A landscape with many peaks, sampled at points; each row gives a point and its height.
From any point a climber steps to the highest of the 5 points nearest to it. It stops when none of these is higher. Distance is the straight distance between rows; heights are no part of it.
K2 height 47.0: [ 90 104 106  93 146 136 113 115  77 150 111]
K885 height 61.1: [107 121 120 137 153 114 134 135 116 168 133]
K560 height 27.6: [ 96 146 114  72 120 173 121 128  69 133 130]
K730 height 37.1: [ 82 200 152 162 200 124 146 105 118 153 135]
K25 height 61.5: [164 112 113 145  77 180 136 147 105  72 154]
K774 height 58.1: [100 169 159 128 205 106 127  76 146 151 111]
K144 height 50.9: [136 138 118 128  73 184 158 154  86  95 164]
K996 height 44.6: [163 114 140 156  98  97  81 149 182 103 117]
K375 height 63.4: [132 161 147 159 167 103 151 128 156 165 143]
K11 height 60.4: [112  96 116 120 184 127 141  88 123 157 118]
K683 height 77.0: [ 98 160 125  87 109 143 120 152 105 130 137]
K912 height 59.1: [121 142 132 107  98 131 112 149 132 118 123]
K998 height 55.7: [102 176 142 163 141  91 142 177 123 164 165]
K691 height 50.7: [109 194 157 119  83 121 131 187 134 106 167]
K288 height 69.7: [107 157 144 150 189 119 146 106 136 161 142]
K468 height 54.8: [146 155 127 141  79 169 145 166 117  80 175]
K227 height 53.1: [179 103 115 118  90 177 125 107 120  74 122]
K467 height 60.0: [100  89 110 109 170 126 130 102  92 155 110]
K956 height 46.5: [132 110 139 112 192 101 143  57 174 142 111]
K307 height 56.0: [187 114 127 135  91 160  93 121 157  72 131]
K552 height 51.1: [178 131 163 214 123  78 123 149 204 123 137]
K842 height 59.0: [ 98 159 133 124 110 108 123 175 119 151 150]
K957 height 15.1: [135  67 114  81 111 125 121  86 120 131  85]
K352 height 77.8: [ 78 157 126 150 175 123 135 141  81 159 148]
K454 height 48.6: [114  89 107 110 133 120 127 127 121 152 108]
K321 height 60.1: [134 155 147 178 142  86 150 150 155 157 147]
K652 height 46.3: [127 156 123 103  85 169 152 142 104 105 156]
K924 height 51.6: [127 162 150 183  98  71 125 189 166 137 162]
K850 height 39.0: [147 130 113 104  80 196 155 129  93  98 140]
K148 height 25.3: [131  52 103 111 146 115 135  91 131 145  98]
K884 height 53.6: [158 132 154 189 109  80 112 174 181 124 134]
K396 height 69.6: [115 150 100  88 101 190 158 133  60 118 157]
K528 height 52.5: [ 57 133 104 138 188 143 133 115  50 146 122]
K333 height 61.7: [ 87 176 136 161 172 110 142 150 106 165 162]
K559 height 69.2: [ 87 113 109 129 179 127 135 107  90 154 118]
K625 height 38.9: [150  89 121 123 105 109 104 133 160 113  97]
K906 height 77.6: [152  95 121  88  92 148 104 106 144  94  90]
K905 height 58.2: [136 124 127 160 151 106 148 134 155 150 125]
K880 height 69.1: [157 132 122 114  85 170 124 125 129  81 124]
K265 height 2.4: [142  51 100  54 106 133 121  68 106 117  71]
K993 height 62.4: [ 84 139 117 126 149 120 121 154  93 160 135]
K224 height 53.0: [142 175 147 134  88 138 127 166 146  87 149]
K258 height 55.6: [151 138 139 127  83 136 100 147 159  82 123]
K801 height 49.7: [140 119 129 101  93 137 112 134 145 105 107]
K749 height 55.4: [ 77 131 111 113 152 129 112 135  75 162 127]
K780 height 47.8: [159 129 146 144 162 100 154  93 190 146 121]
K325 height 27.5: [114 133 112  71 112 170 134 118  90 125 124]
K263 height 43.1: [109  64 102  93 151 125 122  85  94 156 104]
K351 height 60.2: [195  98 119 125  86 173 112 107 139  67 114]
K828 height 77.5: [ 71 124 108  97 150 144 109 116  50 142 106]
K478 height 19.9: [109 108 101  60 125 159 117  91  76 135 101]
K609 height 58.7: [ 86 162 135 141 205 136 140  92 109 151 126]
K365 height 50.2: [139  98 122 132 174 108 156  98 156 152 116]
K980 height 58.3: [170 128 133 131  82 157 105 134 150  74 129]
K971 height 63.8: [109 171 142 159 179 111 151 130 131 164 156]
K191 height 53.3: [136 160 150 142  80 110 104 171 156 101 139]
K346 height 38.8: [128 120 119  80 100 148 115 123 118 120 111]
K361 height 74.3: [192  83 115 164  80 173 107 126 111  61 152]
K617 height 49.4: [137  91 121 140 140 109 139 128 151 145 111]
K758 height 68.6: [211  80 114 156  86 168  95 115 129  60 150]
K447 height 52.3: [111 118 121 100 120 127 111 140 120 142 114]
K354 height 47.4: [156  80 126 153 139  93 130 113 175 130 108]
K965 height 50.3: [134 150 159 129 182  94 136  88 181 154 120]
K286 height 22.4: [139 126 103  82  98 186 147 111  89 112 118]
K274 height 50.4: [ 94 182 160 164 103  80 134 200 127 149 169]
K549 height 72.2: [174 110 149 185 125  86 129 143 196 126 123]
K492 height 56.2: [128 134 135 155 108  94 119 168 151 139 132]
K303 height 53.5: [108 145 149 106 205 105 134  67 157 147 103]
K520 height 57.9: [147 137 146 176 142  90 149 136 179 153 135]
K642 height 16.0: [122  85 108  67 117 136 118  97 100 129  91]
K805 height 55.9: [158 108 138 169 151  97 143 120 184 137 118]
K206 height 52.1: [117 176 161 155  94  87 115 195 149 131 153]

Call two points neighbours if one is among the 5 nearest of the other. Go from one point of each pair to the other, from neighbour to neighbour, staying as high as possible. Name the lowest point that can't be avoided.
K396 / K352 -> K144
K559 / K880 -> K258
K361 / K880 -> K25
K683 / K549 -> K520
K559 / K683 -> K842

For each start below, name the point where the climber stops.
K191 -> K683
K617 -> K288
K274 -> K683
K224 -> K683
K780 -> K288
K691 -> K683
K263 -> K559
K454 -> K559
